Points on a hilly landscape, in no order, each with its height.
From any point a climber steps to the highest of the 2 points nearest to it. It stops when none of these is higher. Distance is the straight distance between rows; heights are no part of it.
fugi: [ 31 -31  22  33  29 -19  23   9 -18  -7 -31  41  -2 -10 -34 -29  25 -27
 -41  10  26  -9]  (h 28.6)
Ril: [ -5  32 -28  43   8   3  36  -5 -31   9 -65 -18 -14 -34  35 -37  59   4
   9   6   4 -22]  (h 15.2)
mukor: [-11  25 -14 -37 -13 -32  -8  28  17   9  22 -15 -17  28  65   1 -41   0
 -11  20 -17  38]  (h 16.5)
mipus: [  0 -85  63 -23  -3  36 -53 -64  33  49 -27  15 -62 -19 -37   3 -43   7
   9  43  12 -20]  (h 71.0)
non: [ -3 -29  29  32 -23 -22  -9 -15   5   2 -43   9 -31 -32 -80 -10 -19  -6
   7  49 -10 -10]  (h 72.1)
nolos: [ 25  14  32  80  19   5  15 -13 -39 -46 -29  46  13 -32 -33 -11  26  27
   4   1 -12   3]  (h 54.1)
dif: [-37 -40  20  -3 -41   5 -11 -15 -18   1  70  -3 -23  32 -75  21 -31  12
 -28 -35  51 -22]  (h 22.9)
romi: [ 43  61   7  50  59  -5  24 -31 -17  27 -73   1  17 -74  35 -29  27 -12
  -4  56 -28 -44]  (h 41.7)
galop: [  1 -20  15 -24 -11  14  -4 -25   1 -33  19 -15 -13  42   0  48 -45  21
  30   9   1  -3]  (h 58.1)
zoz: [ 25 -48  42  71   0  16  25  -6   2   8 -56  24 -11 -37 -21 -40  33  29
   8  28 -22 -29]  (h 65.5)
nugu: [-42   6 -21 -51   5 -52 -16  49  10 -30  45 -17  22  51   2  -1  -3 -14
  10 -52  46  21]  (h 20.8)
pok: [ 26  24  30  23  11  16  -1 -20  15 -12 -43 -17 -27 -21  15 -45  17  12
  -9   4 -16   4]  (h 42.4)
let: [  1  43 -39  10  -1 -37 -17  47 -22 -33  29  15   5  29 -34  21  52   0
  19 -56  41 -20]  (h 20.9)
banot: [-44 -12  -6 -75 -39  19  -8  16  40  14  52 -66  37  27 -24  30 -69 -11
  25   4  -7  13]  (h 5.6)
moba: [-17  57 -26  -2 -18  -4  24  37   2  -5  20 -12 -13  38  36  -3  20 -39
 -32 -28  -9  -9]  (h 33.0)
Miz: [ 24  77  -9  46  26 -14  61  -9 -58  18 -35  25   1 -17  42   6  55 -30
 -26 -11 -33 -24]  (h 43.6)
fom: [  3 -76  54  36  -6  15 -21 -34   0  30 -21  33 -25 -30 -99   6 -35  14
  15  45   2 -17]  (h 76.7)
notef: [ 56  -9  20  67  12   2  26 -36   4  38 -68  37 -11 -51  10 -65  49   0
  15  61 -30 -35]  (h 58.9)
kura: [-26 -65   8 -95 -40  27 -25 -70 -18  65  42 -62 -12  -7 -42  33 -93  14
  13  37   8  22]  (h 71.8)
baz: [-50 -25 -19 -27 -44   3 -37   0 -10 -24  68  -3 -13  47 -49  35 -11  18
   2 -58  67  -1]  (h 22.6)
nikev: [  2  30   0 -17 -16 -51 -11  20 -11 -28  32  -5  13  51 -37   1  13   0
  12 -24  40   0]  (h 21.7)
Sebup: [  1 -10  23  50  11  12  44 -14 -24 -26 -36  -3  19 -18 -20 -14  37  40
  -1  18  -3 -23]  (h 59.0)
Gasu: [-18 -27  23 -86 -32  37 -37 -21  66  31  56 -62  24  -7  60  -1 -80   6
  20   9 -20  63]  (h 42.3)
vanel: [  9   8 -23 -53 -21 -23   9  32  31 -23  48 -42  23  32  62 -10 -53 -15
  -9 -16 -18  45]  (h 19.5)
sep: [ 22 -20  18   1   1  -1 -22  -2 -16 -17  31  11 -44  17 -23  18 -48  28
  11 -22  14  21]  (h 60.6)
lin: [-52  70 -80 -29  12 -37 -10  51 -31 -43  50  26  68  22  36  40  52 -26
  -5 -69   1  20]  (h 14.6)
Rela: [ 25 -53  26 -34  38  48 -27 -68  64  38 -13 -14 -28   1   1 -18 -30  35
  17  58 -31 -36]  (h 59.8)
Sos: [ 27 -31  25 109 -53 -15   3  16 -47 -10   0  81   5 -31 -64  14  44  -1
   0  -3 -14 -13]  (h 71.4)
buko: [  7  23 -48  52  14 -45  39  18 -61 -12   7  53  17  14  -3  -3  75  -4
 -21 -30  32 -40]  (h 17.2)
fiza: [ 27  16   2  63  -7 -11  -4  37 -27  -4  27  55 -30  11 -27  10  25  17
 -21 -31  -1 -16]  (h 61.4)
Lus: [-50  -4   9 -83 -49  25  -1  42  87  20  69 -49  73 -10  77  -3 -65 -19
  74  -5 -26  63]  (h 12.8)
Kov: [-20 -26   1   3  -6  10  -8 -24  16  -5 -26  11 -49  -4 -38 -12 -41   9
 -16  46 -35   9]  (h 67.5)
lusa: [-18 -24  39 -45   5  35 -33 -33  61  -6   0 -48 -21  -9  34  -9 -45 -13
 -16  26   2  -5]  (h 32.4)
vaz: [-13  -4 -20 -22 -24 -46 -33  38  -6 -11  32 -15 -18  22   6  39 -31  -9
 -19  -4  -6  21]  (h 15.7)
zeze: [-53  36  -8 -33  25 -10   6  40   7 -44   9 -22  39  29  27  21  -3   1
  13 -36  16  13]  (h 19.3)
Vako: [ 23 -11   9  -3   5  12 -13 -32   9 -14  -1  -4  -2  -2  16  25 -43  54
  11  42 -11 -14]  (h 54.6)
Bule: [-32 -34  11 -52 -32  33 -22 -18  21 -13  23 -42 -22  24 -17  12 -39 -13
 -18 -30  16  28]  (h 26.5)
Busup: [ 28 -24   8  93 -31  14  18  11 -36  -2  15  50 -15 -10 -34   4  30  11
 -13 -13   9 -48]  (h 65.3)
Guf: [-45 -31  30 -41  -8  40 -21 -22  28   9  18 -54 -11  10  22   6 -50  41
  -6  -5  17   3]  (h 28.7)
sev: [-29  -7  16  45 -30   3   2   9 -12 -32  25   4 -14   6 -60 -31  32  15
 -34 -44  24 -12]  (h 24.2)
vopu: [  5  78 -24 -12  29  -5  38  10 -17  -2  -3 -20   7   6  78 -12  19 -50
 -21 -35 -11  -5]  (h 36.0)
kez: [  3  59 -64  16  55 -28  55  26 -48   2  15  39  25  26  24  13  37 -16
 -11 -34   6 -17]  (h 18.2)
mure: [ -1   5 -32  49  -5  -7  42  10 -42   9 -33  21  -3   3  15  -1  72  -3
  -4  -6  24 -19]  (h 16.3)
nalo: [ 24 -26 -25  53  14 -10  17  29 -32 -11 -19  46   7  -5 -68  -8  52 -23
  -9 -31  48 -19]  (h 30.3)
bor: [  7  22  -9  -4  17  -9  17  11   2  -5 -18  -1   7  37  -8 -11  10  -5
   6   2  25  -1]  (h 22.4)
ser: [ 42  -1   9  92  35   1  39  20 -57  -4 -29  75  46 -34 -33 -20  64 -24
 -11 -19  45 -16]  (h 32.9)
Keb: [ 17 -46  65  74 -35  28   0 -23  -4  19 -21  38 -24 -21 -54 -44  24  25
  -5  15  10  -9]  (h 71.6)
solu: [-18 -11 -41 -29  -1  17  10  -4   4 -13 -15 -12   0  19  25  -4  -4  -9
  -5   3  15  30]  (h 23.5)
nedip: [ -3  44 -58   2  49 -46   1  54 -50 -30  27  30  26  22   9  28  59   2
   0 -76  23 -29]  (h 19.6)
lon: [ 29 -94  80  43   3  18 -21 -66  25  39 -21  27 -21 -51 -64 -24 -30  35
  19  71 -28 -44]  (h 71.3)
nelo: [-27  50 -38 -49  13  13  32  20  32  -1  -4 -29  28   0 105  -6 -17 -43
  56   6 -37  19]  (h 35.6)
Mun: [-20 -32   0 -69 -18  -6 -36  -8  30  21  43 -49  -8 -14  32   5 -90   7
 -10  17  13  61]  (h 56.4)
lemek: [-20   7 -25  26  27 -11   8  42 -28 -10  -3  17  10 -11   2  45   8  -3
 -59  -5  -3  -5]  (h 19.0)
Kela: [-10  51 -75 -47  -7 -50   8  75 -10 -18  55 -15  25  41  45  11  14 -31
  18 -54 -26  40]  (h 29.2)
gapo: [ 29 -44  64  14  14  16 -42 -60  45  26 -10  -7 -41 -30  -9 -28 -26  44
  14  64 -31 -49]  (h 64.6)
bop: [-48  21 -19 -60 -20   6   9  17  62  -1  31 -42  45 -10 113 -11 -53 -22
  71   4 -32  41]  (h 24.1)
maz: [  8  -2 -32 -66  29  19 -14 -20  51  39 -34 -43  15  -5  59 -16 -17  16
  37  58 -17  31]  (h 48.8)
mepup: [ 12 -62  31  38  28  36 -22 -83  35  39 -51  55 -16 -55 -24 -31  -3  35
  12  92 -43 -28]  (h 65.9)
pivid: [ 38  17 -11  15  30  -9  14 -14  12   2 -22  12   3  -4  29  13 -22   3
  14  61  -9 -42]  (h 50.2)
rito: [ 38  49  27   7  54   1   9 -25  13  20 -47 -33  -7 -30  38 -46  28   6
  -9  32 -23 -27]  (h 47.1)
guro: [ -5  49 -37 -51  28  13   4   4  35   3 -33 -28  23 -10  65  -8 -11 -42
  17  44 -21  34]  (h 42.2)
fal: [ 19 -65  -5   6  25   0  14  -3  -8  -9 -52   4 -10  -1 -32  -7   8   4
 -35  -1  17   8]  (h 27.4)
rus: [  5 -11  -7  38 -28   0  -2  -3 -29  14   2  26  -8  21 -81  14   8  52
  15   6  10  19]  (h 83.3)
feve: [-25  11 -25  10 -14   8 -26   7  -5  26   5   3  -5  11 -71   9  -4  25
  -8  -2  40  36]  (h 86.2)
natu: [-16 -37   8 -88 -24   7 -30 -47  22  46  29 -62   5   0 -17  -2 -93   7
  15  42   1  61]  (h 65.2)
zogav: [-49 -16 -35 -54 -37  24  -1   9  17 -28  21 -41  15  31   5   5 -16 -23
 -33 -28  -4  53]  (h 25.2)
Gopi: [  4 -21  -6  33 -47  -5 -15   9 -34 -24  53   9 -11  21 -75  16  17  12
 -28 -48  40 -40]  (h 23.4)
zar: [ 39 -34  37  39  21  26   1 -36  -6   2  -4  28  -5 -14 -15   1 -40  48
 -15  51 -14 -23]  (h 50.6)
leze: [ 33  42  10  43  19  -5  34  -8 -16  14 -31  31  -3  -3  26  12  16 -12
 -26  35 -14 -34]  (h 46.8)
nid: [  8  78 -13  33  16 -36  14  22 -49 -41 -20   5  -3 -29  12   8  80 -31
  -2 -68  -1 -32]  (h 60.0)
sasif: [-13 -44  45 -17  -9  10 -36 -39   7  27  -3  -4 -38  -1 -77  29 -45  15
   0  29  30  -1]  (h 73.5)
demid: [ -5  86 -23  -8  15 -34   3  33 -21 -58 -12 -11  12   2  30  41  32 -38
  18 -39   7 -20]  (h 52.1)
dila: [  6  30 -18   1  36  21   3  26 -17  -4 -34 -11  17 -23  40  40  12  13
 -24  13   0  13]  (h 21.2)
sem: [ -2  -9 -12  20 -54 -32 -24  13 -38  -6   3  50  -7  35 -81   9  58  25
  -3 -24  27  25]  (h 81.0)
mabi: [ 48  35  40  60  74   0  48 -28 -33  29 -74  55  14 -60  15 -40  59 -40
   2  14 -22 -36]  (h 38.1)
tes: [-51  78 -31 -48  32 -22   6  54  -2 -29  25  -4  53  19  77  34  20 -45
  13 -57   9  18]  (h 17.0)
famud: [  9   9  11   4  -2   4 -32  18 -12 -51  -7   4 -35  14 -16  14  11  17
   4 -52   0  16]  (h 62.5)
fugik: [ 24  76 -13  21  36   7  47 -12 -18  25 -35  -3 -17 -14  89 -13  31 -23
 -17 -13 -38  -9]  (h 40.0)
Mim: [ -4  22  34 -25   3  29 -14 -26  43 -15 -40 -46 -14  -6  45 -16  -4 -12
 -16  15 -12 -13]  (h 37.1)
buk: [ -9  26 -54   3  13 -44 -26  60 -23  -6  35  15   3  20   2  44  -4   7
 -30 -21   7  23]  (h 17.1)
Rana: [  3  28  22  35   0  -5   1  26 -34 -45 -30  -5 -34 -13   7   9  55   4
   3 -44  -8 -19]  (h 67.8)
fif: [-28  36 -53 -60 -57 -12 -11  82  45 -24  94 -14  57   3  74  15 -29 -54
  63 -64 -29  55]  (h 16.8)
zazul: [  4  53 -65 -23 -11 -30  47  29 -16 -25  25  -5   7  62  33 -10  28 -35
   6 -54 -25   9]  (h 31.3)
fes: [ 36  28  21  84  65  -5  53  21 -60  29 -57  56  23 -51  -5 -32  74 -38
 -17 -28 -12 -30]  (h 35.9)
rel: [ 22 -68  62  58 -54  -8  -8  -5 -27  12   6  61 -19  -4 -76 -17  23   8
 -19  -4  33  -2]  (h 75.3)
mutu: [-19 -13  22 -79  -5  50 -21 -50  72  10  14 -49  12   9  64 -18 -54   0
  -5  25 -32  34]  (h 31.5)
Mosob: [ 40 -21  23  14   8   9   3 -48  38  32 -64 -12 -18 -27   8 -41  30  10
  -4  80 -24 -38]  (h 53.6)
sar: [-24 -17  30   7 -36  19 -12 -14   9  -9   0 -34 -22  -1 -33 -15  -2   9
 -36  -9  26   0]  (h 25.3)
batos: [  8 -95  52 -44   5  31 -50 -97   3  82  10 -11 -56 -35 -67  -1 -59  28
   4  49  -4  -5]  (h 68.7)
Zarum: [-12  33 -53 -60 -23 -26  -6  73  24  -2  65 -22  47  20  60  10 -34 -32
  13 -45 -15  65]  (h 24.7)
Der: [ 12 -45  10  65 -63 -40  -7  11 -41  -1  24  81   2  12 -91 -11  63  15
 -15 -30  18   6]  (h 78.4)
nubov: [ 11 -20  -7 -54   9   3  12   6  29 -25  20 -36  12  36  42  34 -49  -1
  26  15  -6 -19]  (h 54.0)
kufe: [ 26 -61 -14 -17  -2   0 -23   2  -7  -1 -19   4 -17  14 -64  32 -10 -11
 -26   1  41   1]  (h 26.6)
fove: [  7  -9 -20 -32  38  49  -9 -62  62  35 -41 -23 -13 -12  27 -32  -2  23
  26  63 -34 -18]  (h 55.2)
peka: [-55   5   0 -84 -25  15  -2  37  50   8  43 -72  61  14  32  14 -48  -3
  42 -18 -19  38]  (h 7.2)

Two climbers start at each pair of points below. Name the first point that both come to, or write none.
vanel and fif: Kela
solu and fal: rito
dif and bor: Bule
baz and fiza: none

For each start below, name the point where the climber stops.
banot: rito
Mosob: feve
Sebup: feve
fugi: rito
mukor: galop
nolos: feve
